A landscape with many valleys, sampled at points; each row gives a point and its height.
A ball rolls from a point to the lowest of its 2 nearest points, and stops where none of them is lower. Distance is the straight distance between rows; heights are no part of it.
q850 h=2.11: [152  80 125 118 100 125 116 112 139 164  91 126 182 120 142 171 114 163
 128 106  93 203 166  48  73  96 110  94 113 126 130 150 125 142]
q701 h=5.72: [135 116 172 145 127 107 181 138  87 115 105 106 130 126 138 172 141 126
 127 161 101 130 131 120 133 106 100 173  82  84 107 106  79 121]
q16 h=1.81: [190 143  67  83 148 140 177 151  91 117 112 108 149  73 159 139 146 119
 142 156 111 130 114 115 142 128  72 160  80 125 116  83 116 136]
q567 h=2.25: [136 122 118 137 115 152 104 133 146 111 127 148 110 118 136 115 121 106
 115 122  88 143 148 106 100 139 144 126 127 129 121 162 151  98]
q805 h=6.43: [142  73  67 108  94  96 152 134 109 126 113 136 177 133 158 162 153 154
 152  77 135 205 155 107 118  90 111 163 102 119 125  79 112 151]
q74 h=4.69: [102 169 147 113 125 164 125 103 145 114 214 124 100 144 127  92 114 125
 128 142 162  94  95 175 143 149 165 105 141 127 159  79  94 146]
q824 h=2.35: [143 109  96  62 107 166 143 173 122  96 116 126 175 121 187 138 157 143
 107 113 104 181 125 102 156  99 162 123  74 164 137  55  95 172]
q964 h=1.98: [ 99  99 193 185 135 105 126 166 126 130 104 112  94 146 100 139 113 103
 142 141 122 126 141 152 164  86 157 138 118 112  88 154 128  88]
q912 h=1.79: [146 126  88 139 112  80 165 164 100 111  97 173 152  78 131 138 143  90
  84 155  96 122 143  91 103 164 109 142 109  65  92 124 126  97]
q527 h=1.34: [ 97 153  91 132 131 135  80 139 117 101 125 187 150 116 110 102 156 118
  84 121 144 107 115 117 124 200 161 116 172 161 156 119 152 146]
q624 h=1.68: [114  90 140 122  95 125 187 140 126  79  91 170  89 118 191 144 118  99
  69 133  95 144 176 101 112 134 172  95 115 115 119  80  86  84]
q692 h=1.71: [143 112 116 160 101  55 177 149  91 117  73 176 122  79 163 149 135  93
  79 146 106  92 175 122 112 160 126 114 150  71  99 103 122  59]
q562 h=1.28: [109 174 113 144 162 147 121 175  81  89 150 151 142  81 120 109 148 111
 118 157 136  86 113 123 166 177 171 129 158 140 127  98 110 151]
q889 h=5.45: [145 113 156 141 131 131 179 138  92 125 112 106  92  98 165 152 123 117
 170 130 121 114 138 159 146 102 126 112 127 121 109 107  98  67]
q387 h=1.10: [131  92 102  90 133 122 137  93 128 105 108 171 152 141 166 117 145 157
  27 156 165 125  97 123 101 174 147 139 129 129 160  78  97 201]
q78 h=1.21: [133 135 107  93 120 143 116  47 149 120 178 121 117 162 152 112 130 139
  72 141 137 120 128 125 111 156 108 162 137  97 132 116 109 175]
q756 h=3.26: [117 103  55 147 120  87 150 118 114 114 168 150 147 131 166 121 151 123
 143  99 159 153 207 117 118 149 110 159 194  75  83 144 115 129]
q286 h=1.93: [104 131 156 170  67  72 106  58 159 134 170 104 106 183  95 142 105 100
  96 156 129 100 116 169 109 153 133 158 119  67 121 121 167 112]
q38 h=2.86: [104 144 136 176 181  93 158 105  95 133 157 114  97 133 147 113 130  97
 175 133 166 118 178 142 193 140 119 146 202 106  57 180 142  95]
q602 h=3.81: [106 184  79  98 134 188 140 147 130 109 200 134 129 112 153 102 131 103
 180 104 153 143 112 151 149 170 165  68 128 174 159  74 128 127]
q813 h=3.40: [139 128 106  93 136 192 140 156 122 102 164 112 136 110 176 109 155 138
 145 113 112 153 158 114 147 110 150 124 135 151 118 120  90 151]
q351 h=6.33: [162 116 162 124 123 113 139 115 128 147  60 102  97 146 125 154 106 145
 140 156  90  71 121 136 121 101  76 146  84 151 167 138 151  85]
q573 h=6.95: [164 109  83  69 138 148 125  96 165 121  77 145  99  96 167 139 105 104
  70 149  88 155 148  67  65 168  99  99 114 122 100 169 200 113]
q471 h=3.89: [108 140  79 119 122 128 133 111 116 120 166 134 138 137 119 120 166 133
 165  92 177 150 122 158 137 143 110 142 158 127 134 114 118 149]
q897 h=7.41: [ 83 141  98 148  80 131  92 152 139 129 122 168 150 124  81 127 165 127
 142  68 146 176  76 155 107 155 146 115 134 145 146 109 155 133]
q322 h=0.99: [172 158 132  95 184 138 140 129 110 171 101  80 161 108  95 127 139 152
 178 133 147 131  78 133 139  88  47 153  91 155 120 166 148 144]
q309 h=4.80: [139 153 109 136 129 126 102 104 145 143 124 133  71 129 110 136 115 102
 182  98 124  90 115 172 143 153 131  78 160 169 162 142 195  69]
q969 h=6.59: [147  91 101 104  97 118 180 114 105 126 102 122 124 134 167 154 135 165
 163  89 131 175 143 125 113  93  91 136 109 152 151  78  95 120]
q876 h=5.58: [145 143 136 118 123 123 183 102  99 117 162  82 104 115 167 137 123 111
 155 159 139  98 125 170 147 129 108 133 111  93 109  76  93 100]
q886 h=2.52: [130  93 156 182  87  50 206 117 119 139 123 129 138 114 147 179 102 113
 145 160  87 155 167 100 102 114 121 137 114  49  73 156 123  57]
q488 h=3.08: [125 119 120 141 119 164 136 156 116 121 108 137 131 115 131 130 155 136
 168  83 123 161 112 144 122 110 144 114 125 159 136 124 118 104]
q735 h=5.35: [157 126 167 157 166 165 137 148 150 145 112  61  83 146  88 129  82 108
 170 133 102 139  90 138 159  53 142 140  85 171 114 177 160 100]
q575 h=2.56: [110 114 135 151  99 161 128 201 121 109  98 142 175 107 134 137 157 129
 132  83  96 193 122 110 114 101 180 115 105 150 121 126 104 131]
q846 h=1.74: [111 106 107 142  68  85 141  95 122 136 127 144 127 154 111 159 157 126
 144  84 160 164 102 166 101 141 101 137 119  88 148  86 121 115]
q834 h=6.56: [168 125 132 127 162 117 178 146  94 104 118 159 132 105 182 100 135 149
  38 182 100  79 152  90 131 144 146 155 135  89 115 111  68 174]
q883 h=2.74: [132 105 122 176  93  66 176  96 123 139 163 101 144 122 128 162 112  98
 154 142 121 182 136 121  97 131 110 165 115  39  59 161 136  91]
q430 h=1.20: [124 128  99 103  78 118 131  90 146 135 124 158  99 142 123 141 151 128
 135  83 153 137  89 178 121 164 106  96 143 123 178  74 136 106]
q169 h=7.03: [160 122  47  80 140 142 109 136 148 128  90 169 154  75 151 127 141 101
  77 131 105 168 158  54  88 178 115  85 138 124  97 163 186 140]
q603 h=5.73: [105 184 107  96 115 194  92 158 133 123 174 101 161 115 117 109 163 134
 143  99 131 170  74 132 150 123 152 123 125 170 126 124 131 194]
q690 h=1.67: [104 147 117 149 111 133  60 137 169 105 135 150 104 137  89 107  99  85
  70 163 101  94 110 128 118 172 164 139 120 133 139 131 178 119]
q375 h=5.28: [116 179 112  99 123 183  74 109 158 119 186 117 126 119 107 108 144 111
 102 134 117 142  85 122 131 157 129 151 122 140 126 124 146 182]
q680 h=3.22: [124 168 128 140 162 145 107 142 112 107 152 125  77  94 126 127 106  86
 159 152 113  62 130 146 169 167 169  89 153 157 134 123 154  85]
q428 h=3.02: [139 119  86  90 125 151 109 151 107 119 147 120 188 119 152 122 176 153
 105 113 140 143 154  96 144 119 126 146 149 124 120 112  97 203]
q561 h=1.77: [ 97 123  99 108 111 153  54 131 159 118 122 178 165 140 132  96 146 142
  79  99 135 139 153  97  99 167 153  95 173 163 146 165 156 148]
q55 h=2.99: [109 163 123 142 147 156  70 196 145 124  94 127 119 123  67 115 124 115
 125 155 108  69 102 135 158 138 149 129 121 204 163 152 182 134]
q927 h=1.80: [127 102 141 135  93 110 172 136 150 103 113 175  82 111 178 131 100  87
  81 148  70 138 186  88  96 141 170  86 126  96  99 142 133  51]
q950 h=5.86: [132 169 162 108 142 172 142 135 165 159 143 106 118 134  87 109 108 140
 202  93 150 148  57 169 142  91 119  92 112 172 163 139 159 122]
q201 h=1.62: [120 111  89 155 113  83 154 151  95  90 105 199 125  90 165 134 149  87
  69 127 137 102 164 137 130 178 172 102 180  93 119  75  97  98]
q323 h=6.79: [139 100 107  71 113 146 183  92 123  87  91 134  67 120 194 130 108 128
  85 151 125 125 133 127 113 153 122  95 109 145 141  57 112 103]
q763 h=5.62: [136 145  76  70 119 187  88  79 179 134 162 115 128 123 138 130 144 100
  84 111 109 188  80 108 111 159 110 129  98 133 130 117 163 180]
q473 h=2.04: [156 128  93  74 135 156 175 180  93  89 125 127 160  87 174 125 142 132
 119 162 121 126 122 123 154 124 131 131  76 142 141  48  81 138]
q656 h=5.91: [143 116 150  93 150 152  75 131 136 170  93  99 155 150 125 116 140 187
 134 117 119  88 166  98 129  78  87 139 143 171 155 196 144 174]
q884 h=2.75: [155  91 142 119 120 119 102 141 166 142  49 134 130 145 122 150  89 133
  90 160  61 109 161  68  90 115 106 129  83 163 156 177 167 101]
q374 h=4.95: [152 139 143  64 130 189 109  68 176 142 153  95  94 146 155 120 110 139
 114 130  92 129 117 112 116 112 100 129  99 159 158 144 134 147]
q187 h=6.72: [137 100  91  51 103 131 192 105 125 112 116 132 103 137 189 118 106 174
 133 119 151 142 148 133 116 125  91 100 108 170 167  42  98 120]
q363 h=4.89: [ 72  82 184 168 124 118 103 154 131 118 118 149 130 174 116 111 130 161
 137 104 149 112 184 139 131  86 170 132 162 138 131 167 100 121]
q830 h=3.85: [113 104 131 114 124 164 125 115 131 128 175  92 137 148 157 122 155 151
 157  87 136 179 173 117 127  81 138 144 147 118 103 148  86 171]
q352 h=2.48: [ 97  81 200 186 120 109 151 134 121 132 118 120 111 164 127 160 118 129
 167  97 133 180 144 143 129  69 156 131 122 111  99 151  98  86]
q163 h=0.80: [123 113 125 103 125 143  80  90 147 128 154 141 159 151 139 109 137 147
  32 148 137 125 118  96 108 162 136 151 135 105 139 119 107 213]
q792 h=3.21: [172 112 130 154 106 102 176 161 112 126  67 148 149  85 124 190 105 101
 118 143  59 172 109  76  77 114 118 128  67 107 114 126 135  73]
q747 h=3.51: [103 112  55 141 134 114 160 141  96 104 160 152 139 124 163 128 168 119
 178  88 173 153 174 143 160 138 137 142 189 120 106 115 110 127]
q233 h=4.76: [105 140 167 156 116 119 107 100 160 124 176  82  53 171 103 123  94  99
 141 149 136  73 129 189 171 115 165 128 141 125 123 130 147 110]
q968 h=2.27: [152 146 158  99 132  99 164  92 124 158 141 110  97 146 168 115  81 168
 150 141 166  35 161 182 115 127  91  74 152 134 168  93 119  77]
q605 h=4.35: [115 173 119 123 162 159 131 134 106 117 175 108 118 108 114 112 139 113
 178 132 157 132 105 148 158 133 125 130 134 146 113 132 128 137]
q524 h=3.00: [151  97 141 152 115  92 118 168 143 141  51 145 161 112  86 165  98 116
 121 155  62 130 122  82  84 117 115 131  70 132 141 165 164  84]
q423 h=3.69: [137 110 160 183 130 179 164 171 131 116 106 120  97 103 141 152 108 102
 161  92  76 171 110 128 131  76 189 107 110 134 103 140 120  69]
q242 h=6.18: [149 115  81 109 100 129 135 101 137 152 139 108 161 139 126 169 150 134
 138  84 124 206  92 113  99 107  94 160  89 114 136 101 133 168]
q984 h=4.56: [124 152 120  61 123 184  90  97 180 145 143 143 130 141 131 102 139 154
 109 101 123 128  99 129 125 143 105 109 134 179 185 146 158 156]
q956 h=3.90: [122 125 122 148 110 150  67 120 195 169 139 108 142 155  70 131  93 134
 147  87 102 172  92 113  92  93 141 133 113 155 138 193 192 136]
q355 h=6.16: [159 106 124 108 135 160  83 151 121 156  85 131 165 113 155 118 149 168
 134  91 106 139 194  71 108  89 107 103 167 162 128 194 146 144]
q498 h=7.10: [130 134  74 116 133 129 106 149 130  96  69 205 136  88 132 113 142  85
  76 135 111 128 142  91  96 198 139  88 143 143 128 149 178  94]
q614 h=3.61: [156 131  96 118 123 151 117 115 134 148 100 141 124 123 121 130 141 146
 157  86 121 144 101 134 101 122  92 124 133 166 158 156 164 105]
q249 h=4.10: [ 82 149 110 165 136  81 111 123 101 139 148 145 108 122  83 142 160 108
 182  78 201 149 111 180 161 165 141 104 189 123 109 112 144 114]
q612 h=3.88: [104 151 130 159 128 124  99  98 140 117 178 115 101 142 102 112 122 104
 142 130 139 132 137 141 129 132 129 165 150 100  90 169 155 135]
q362 h=5.00: [121 161 112  93 111 188 154 131 163 138 169 119 135 140 130 103 138 150
 203  60 151 173  89 164 131 112 140  86 133 172 165 115 127 143]
q977 h=4.45: [101 146 118 123 130 161  97 116 141 137 191  95 148 138 109 110 159 137
 161  74 167 195 132 129 144  92 140 145 162 131  87 163 122 198]
q207 h=5.15: [119 138 155 115 137 150 103 109 147 155 148  97 133 156  94 115 142 152
 169  91 151 166 109 136 132  78 112 147 132 148 120 177 141 167]
q872 h=6.71: [138 111 188 121 128 157 116 120 138 131 142 102 137 148 148 160 121 145
 107 140  73 153 182  65 110  82 132 140 104 102 116 146  89 169]
q552 h=2.20: [143 137 113 117 142 126  66 183 149 131  84 161 174  96  92 116 123 111
  56 170  76  86 138  63 111 155 126 133 114 136 125 176 176 145]
q143 h=1.90: [159 145 137  90 173 131 149 101 109 142 150 109 157 132 167  87 111 196
 112 172 155  59 138 130 118 133  89 149 137 129 157 119  75 178]
q742 h=4.33: [112 160 134 164 108 106 113  72 158 133 183  95  63 154  92 128 110  84
 168 113 148 127 111 186 145 126 133 137 149 112  99 152 190 103]
q418 h=2.33: [157 114 101 165 138 102 179 145  86 131 109 108 144  97 117 165 143  98
 159 117 131 185  99 128 129 108  96 171  97  76  67 134 133 108]
q462 h=5.33: [162 124 118 126 127 138 156 120 104 117 103 133  76  94 177 132 118 117
 158 126 104  97 153 145 131 136 116  93 151 156 135 122 138  50]
q760 h=6.52: [142 124 172 178 160 105 141 150 105 107 140 160 119 125 152  85 114 137
  65 193 108  57 134 131 145 141 190 161 155  93 124 127  77 175]
q906 h=5.37: [104 166 154  95 125 178  85 159 123 117 165 108 181 129 115 105 151 166
  94 140 141 110  78 124 152 119 156 141 124 156 145 115 101 215]
q996 h=2.05: [141 117 192 169 180  97 147 164  89 159  77 107 123 122  94 116 127 118
 159 141 159 152 108 152 209  81 107 133 103 144  77 143 113  80]
q840 h=2.09: [144 129 152 104 161 124 149 117 108 141 122 126 129 147 159  89 103 197
 150 152 164  43 163 149 121 115  96 116 156 153 175 130  92 120]
q217 h=6.17: [158 132 161 108 136 120 167 108 116 164  84  99 109 130 115 151 116 154
 187 124 134 112  91 160 122  88  65 122  91 147 161 128 136  90]
q842 h=1.94: [141 117 106 116 118 133 147 172 108  98 111 156 152  97 145 137 156 113
  79 139  97 147 140  88 112 138 136 145 102 100 113 103 101 140]
q82 h=6.48: [137 121 152 185 153  75 119 135 123 121 116 124 129 156 119 102 107 139
  71 194 111  39 141 138 137 140 146 181 143  85 126 147 123 158]
q442 h=3.25: [114 151 131 160 182 121 161 114  98 135 176 102  86 108 141 125 121  79
 209 117 174 152 132 156 194 135 143 101 178 144  68 145 136  84]
q991 h=6.74: [109 109  97 129  99  97  84 114 150 139 171 131 189 110  94 121 129 130
 127 132 127 171 157  79  93 149 125 136 142  63  85 165 122 158]
q457 h=1.70: [159 177 132 118 217 129 128 134  96 154 123  84 154 107  97 100 141 129
 179 143 158 141 115 115 179 106  72 154 127 156  80 189 151 149]
q40 h=1.76: [135  71  94  81  96 153  96 114 153 152  82 136 176 122 182 137 130 152
  92  94 120 201 183  48  86 115 122  61 131 141 126 134 147 175]
q229 h=6.61: [160 116 164 108 147 144 158 125 115 121 137 112 125 127 176 137 132 152
  64 163  78 113 187  58 127 103 125 155 116  85 109 121  65 177]
q802 h=2.45: [159 124 143 148 181 119 186 171  71 138  84 105 137  88 128 138 147 119
 166 139 136 156 115 131 174  91  89 153 107 112  66 147 111 101]
q315 h=3.35: [104 155 159 118  90 158  99 125 172 142 131 133 112 143  71 137 133 121
 130 105 105 146  36 160 127 130 129 132  82 145 173  97 153 139]
q131 h=5.13: [ 92  97 167 175 129  90 104 135 111 125 115 160 125 163 107 107 133 164
 114 122 169  65 147 169 138 123 167 128 182 128 155 128  99 130]
q98 h=1.08: [141 151 144 110 128  99 124  85 144 157 133 137 117 153 109 116 104 150
 101 160 151  34  72 181 136 166  94 123 137 121 195  91 134 138]
q435 h=5.36: [100 162 175 124 129 159 114 123 167 135 173 100  77 151  86 107 104 121
 183 121 148 114  90 187 160 102 153 103 124 151 147 122 136 121]
q787 h=5.46: [129 161  89 133 184  87 113 104  81 136 122 128 174 129 109 108 161 162
 131 139 167  78 137 123 136 169  69 177 175 111 122 161 138 172]
q548 h=2.19: [ 78 147 114 184  92 107  59 135 190 127 160 108  80 162  56 120  80  87
 119 158 135 105 132 150 126 150 164 151 138 126 121 155 190 127]
q513 h=5.14: [166 145 129 127 158 134 146 120 120 151 110 112  79 104 147 136  98 124
 212 112 132  85 142 168 139 119 117  65 153 177 150 146 169  43]
q39 h=2.37: [129 163 120 148 190  97 138  93 101 141 142  99 115 133 102 106 140 113
 188 125 183 144 130 143 178 127  80 150 158 133  77 183 154 121]
q368 h=0.95: [ 97 176 110 134 133 161  78 191 106  94 137 155 159  91 106 107 161 117
 105 127 121 127 117 103 142 162 173 132 156 160 119 137 143 165]
q531 h=3.79: [104 148 131 134 169  82 141 134  82 142 158 122 120 109 122 153 143 112
 185 111 199 104 129 187 182 167 146  79 178 127 105  86 105  98]
q102 h=2.97: [ 93 102 172 162  99 126 137  92 143 121 168 114  81 173 144 136 122 126
 160  98 137 148 162 158 122  95 154 136 147 104 114 146 107  98]
q539 h=1.99: [134 117 115 119 127 108  89 164 117 132  96 168 205 100 117 113 152 143
  56 147 118 110 152  65 100 148 126 135 141 105 120 152 124 169]
q294 h=5.30: [109 129 130 148 153  83 123 102 101 137 126 147 138 160 109  98 147 178
 138 128 187  69 138 162 136 141 107 149 185 120 148 145 114 148]
q825 h=3.86: [103 133 145 148 157  98 102 147 148 156 102 110 116 183  56 103 118 151
 141 145 183  63 127 167 174 110 112 142 149 169 155 168 153 154]
q155 h=2.16: [125  94 129 126  91 128 149 166 129 105  91 158 173 122 143 170 135 117
 101 116  83 202 141  81  96 117 163 114  78 125 130  94  92 125]
q638 h=5.24: [139 137 165 107 137 176 145 103 140 113 167  87  86 141 156 116 109 126
 149 150  96 109 137 134 135  97 129 142 105 130 131 137 103 120]
q125 h=2.49: [ 89 148 161 151  89 106  92 102 155 137 155 110 104 161  61 145 116 102
 120 136 128 131  63 162 124 133 125 166  86  96 135 109 157 140]
q544 h=1.32: [117  96 121 127 107  98 132 102 113 123 123 177 156 163 138 110 154 182
  82 118 180 107 116 147 108 152 131 141 159 125 178  86  81 172]
q258 h=1.24: [ 81 110 152 154  86 116  76 125 165 106 144 157 136 155  97 113 103 118
  76 147 111 125 127 117  98 154 173 134 116 111 138 126 126 124]
q241 h=5.85: [149 122 200 141 147 128 156 114 133 157  93  79 104 166  90 168 106 139
 173 132 113 144  80 146 142  53 104 145  62 150 143 150 135 110]
q18 h=1.73: [ 98 107 157 129 106 130  73 160 145 120 127 151 191 132 112 114 133 144
  68 136 108 132 148  80 103 129 170 126 126 118 129 147 106 170]
q20 h=2.47: [153  97 145 104 120 143  76 114 162 170  78 125 162 134 129 157 109 149
  94 127  77 155 147  57  87 107  95 115  97 149 149 165 160 144]
q634 h=2.70: [150  93  91  81 100 140 111 156 113 137 105 122 201 121 176 155 163 147
  98 106 114 186 160  65 141  85 123 119 102 125 130  82 118 208]
q681 h=1.45: [145 161 125 148 156 132 153 184  86  90 118 170 110  70 143 117 141  84
  78 173  89  64 127 118 160 170 163 119 141 109 118  96 109 112]
q108 h=3.01: [128 100  84 139  82  67 153  89 131 118 158 138 150 125 149 135 125 120
 115 142 129 158 178 100  87 161  99 151 144  46  84 147 125 102]
q595 h=6.73: [130  95 164 150 131  89 141 128 119 154 132 100 190 135 104 185 125 144
 148 141 110 193 160  70 103  83 105 151  98  70  78 160  93 159]
q673 h=3.46: [ 79 125 158 178  94 122 111 115 152 107 192 116  99 144 112 125 109  88
 133 135 119 163 134 141 117 127 173 152 125  73  81 140 125 113]
q519 h=5.88: [141 117  97  70  95 157 124  58 183 151 136 121 117 153 148 161 125 129
  97  94 113 205  91 108  88 136  90 125  88 136 155 109 152 161]
q133 h=4.25: [130 153 113 121 130 124 123 124 132 157 108 150 114 125  85 131 144 135
 200  77 163 122  86 174 137 143  99  85 161 165 175 135 176 101]
q13 h=5.23: [129 127 178 126 133 157 139 121 117  98 146 119 106 137 145 114 119 136
  97 172 107  81 118 135 140 125 158 142 107 116 145  97  75 136]
q161 h=1.57: [121 123 134 137  83  93 140  44 131 116 169 113 110 174 145 137 127 128
  93 143 141 123 135 146 104 152 107 171 128  65 127 109 116 130]
q198 h=1.52: [114  87  99 146 107  90 150 141  95  94 111 181 156 126 159 123 157 138
  81 123 161 118 154 131 123 150 154 145 160  96 135  75  72 141]
q480 h=4.27: [ 99 172 109  87 122 166 149 121 151 123 218 131 133 150 138  91 129 135
 176  98 187 130 124 170 137 146 147  87 151 144 174  81 104 151]
q597 h=1.97: [137  98 150 127 118 132 137 123 145 111 113 149  96 135 167 119 108 131
  88 140  82 113 203  87 101 120 140 124 139 113 121 167 122  91]
q771 h=0.60: [116 146 146 121 107  97 109  97 138 139 151 150 102 143  96 131 132 141
 126 105 168  73  89 197 140 165 143  88 168 121 174  74 120 121]
q314 h=2.51: [140 164 109 130 135 155  72 180 137 118  83 155 144  88  89 121 135  91
  93 152  79 112  83 106 122 161 127 138  99 170 143 145 193 121]
q628 h=6.47: [132  98  88 133  96 120 100 103 148 156 159 108 184 130 113 149 132 135
 153  80 134 221 127  97  84 112 119 136 125  93 103 150 132 162]
q210 h=4.83: [111 204 124 132 142 157  91 115 143 119 178 101  90 113  73 115 114  92
 152 153 129 116  71 152 156 147 134 158 115 138 118 130 172 148]
q791 h=3.39: [158 105 125 170 119 143 191 169 105 116  89 127 125  93 143 181 121  98
 142 102  76 189 100 107 109  89 154 128  86 114 105 108 112  73]
q543 h=4.42: [ 76 108 156 171 125 105  79 151 161 137 125 116 113 186  64 108 109 138
 139 129 164 110 158 144 140  99 150 149 147 142 123 183 150 136]
q669 h=1.41: [145 143 147  84 154 148 125  95 157 141 137 146 128 141 139  93  98 161
  57 183 137  56  61 148 124 166 111 130 107 158 198 102 124 167]
q706 h=6.42: [149 118 159 142 151  97 130 133 113 128  71 116 129 145 126 128 119 153
 101 172  97  54 149 120 127 114  97 174 112 116 142 147 122 119]
q104 h=1.44: [131 121 182 179 156  94 110 177 122 152  84  90  80 124  72 150 107  88
 144 141 134 119 101 176 202  93 160 113 101 147  81 125 146  79]
q227 h=2.93: [ 99 144 103 145 104 136  55 117 200 144 150 132 103 165  74 108 102 112
 127 113 120 121 120 136 113 144 132 137 141 164 159 178 206 136]
q857 h=5.65: [138 112 170 142 161  95 195 159  62 122  75 112 137 108 153 140 146 153
 135 165 134  81 146 139 157 100 100 153 116  95 106 103  63 111]
q509 h=4.73: [143 119 132 184 130 141 117 126 174 151 116  81  98 160  65 147  76 106
 155 101 109 158  72 139 113  74 150 140  97 147 120 181 200  91]
q963 h=4.37: [112 145 164 130 187 105 124 147 118 158 109 116 122 156  84  93 120 151
 183 131 200  95 138 164 188 104 107 100 149 180 138 162 139 112]
q566 h=6.87: [138 111  97  64 125 163 135  92 152 109  75 146  90 123 174 132 122 127
  77 126 109 152 121 105  85 155 110 103 104 160 138 120 159 117]
q869 h=5.64: [132 123 173 107 153 135 111 105 133 149 128  88 132 161 114 124 130 167
 136 132 125 103 144 121 131  80  95 170 114 129 133 165 112 163]
q203 h=5.02: [102 139 180 129 125 158 122 123 125 111 183 121 135 151 117 100 128 159
  99 156 147  98  82 151 137 123 175 151 120 125 155  86  63 189]
q71 h=3.45: [136 179  92 106 158 163 129 140 106 110 161 136  98  82 157 123 120  82
 165 130 131  97 123 146 142 195 159  48 139 168 157  78 141  78]
q122 h=3.44: [122 131 128 137 145 121  91 158 151 148  87 133 125 162  78 107 113 150
 107 160 139  20 116 154 153 142 126 132 143 189 198 146 154 145]
q359 h=1.54: [173 161 109  82 162 147 152 137  93 144 106 105 152  91 134 125 138 147
 160 156 130  95  98 128 124 131  53 138  93 151 144 116 126 126]
q719 h=2.36: [158  95 143 175 103  74 188 122  90 139  68 121 113 107 153 179 115 126
 155 119 104 139 150 124 100 102  90 139 121  98  99 141 146  48]
q490 h=2.77: [121 161 120 141 140 191  95 152 143 100 144 138  88 110 120 103 119  97
 148 123  88 129 120 130 142 140 175 110 138 175 135 149 163 107]
q202 h=1.72: [146 153 116 108 171 131 103 101 117 134 143 140 162 134 136  89 131 168
  79 167 144  60 100 128 131 164 106 160 152 140 161 131 113 194]
q37 h=1.56: [126 112 164 148 118 124 157 159 115  85 109 176  96 104 163 125 123  90
  49 160  92  85 144 123 135 144 201 104 132  98 126  81  77 100]
q427 h=6.88: [131 117 196 156 143 127 129 146 139 137 137  94 143 144 100 174 103 120
 134 154  72 173 142  79 120  70 141 156  73  94  86 170 113 147]
q419 h=7.19: [112 124  78 146  95 127  99 160 134 108  88 190 156  94 116 124 149  93
 105 101 120 168 112 123  90 181 151  96 126 143 135 114 155  95]
q790 h=3.58: [112 154  92 132 173 115 172 144  87 127 193 105 109  90 162 149 129  71
 212 112 179 132 137 165 186 163 158  83 165 129  91  77 110  92]
q611 h=5.68: [142 121 130 128 120 104 188  89  98 107 186 104 117 139 186 121 116 141
 109 172 163  89 127 167 145 138 140 149 126  78 132  46  51 146]
q999 h=4.67: [ 94 144 160 153 148  90 110 129 118 153 121 136 113 153  57 110 144 135
 173 101 206 147 105 173 179 113 114 123 154 142 113 142 146 125]
q468 h=2.10: [124  82 105 168  85  89 162 121 113 129 113 144 129 126 147 157 134 124
 160  86 136 176 147 138  94 116 121 128 136  95 112 119 120  76]
q718 h=6.58: [137  74 115 144 109  78 181 135  99 134 113 121 169 132 151 184 136 149
 152 109 125 198 186  86 102  81  97 165 113  84  93 121  87 141]
q743 h=5.59: [135 147 120 132 182 103 163 139  68 124 108 114 154 105 132 116 154 146
 144 161 154  82 137 138 156 140  82 163 145  99  99 132  96 137]
q459 h=2.12: [126  88 101 104 102 144  74 118 167 144 122 152 174 121 151 106 130 146
 107 103 114 174 196  60  85 135 147  72 163 123 117 180 140 144]
q422 h=2.46: [131 161 164 121 181 123 152 133 105 148 165 107 109 134 156 119  89 136
 178 138 186  50 165 177 137 130 124  63 156 138 141 108 111  84]
q521 h=4.07: [116 145 133  68  99 178 127 101 177 127 140 140 108 142 131 120 134 134
 110 115 122 142  61 152 124 155 120 105  92 157 192  85 130 141]

For each start below, name the point where the ball stops.
q760: q258
q977: q322
q743: q258
q513: q163
q423: q163
q362: q368
q210: q771
q74: q368
q897: q163

Call two points neighbours if one is among the 2 nearest of the other. Go from one point of each pair to the other, from neighbour to neighbour, staying as low as possible. Name the highest point that can't be avoided.
q104, q771: q883
q163, q368: q423
q40, q368: q459
q322, q258: q999
q104, q418: q802
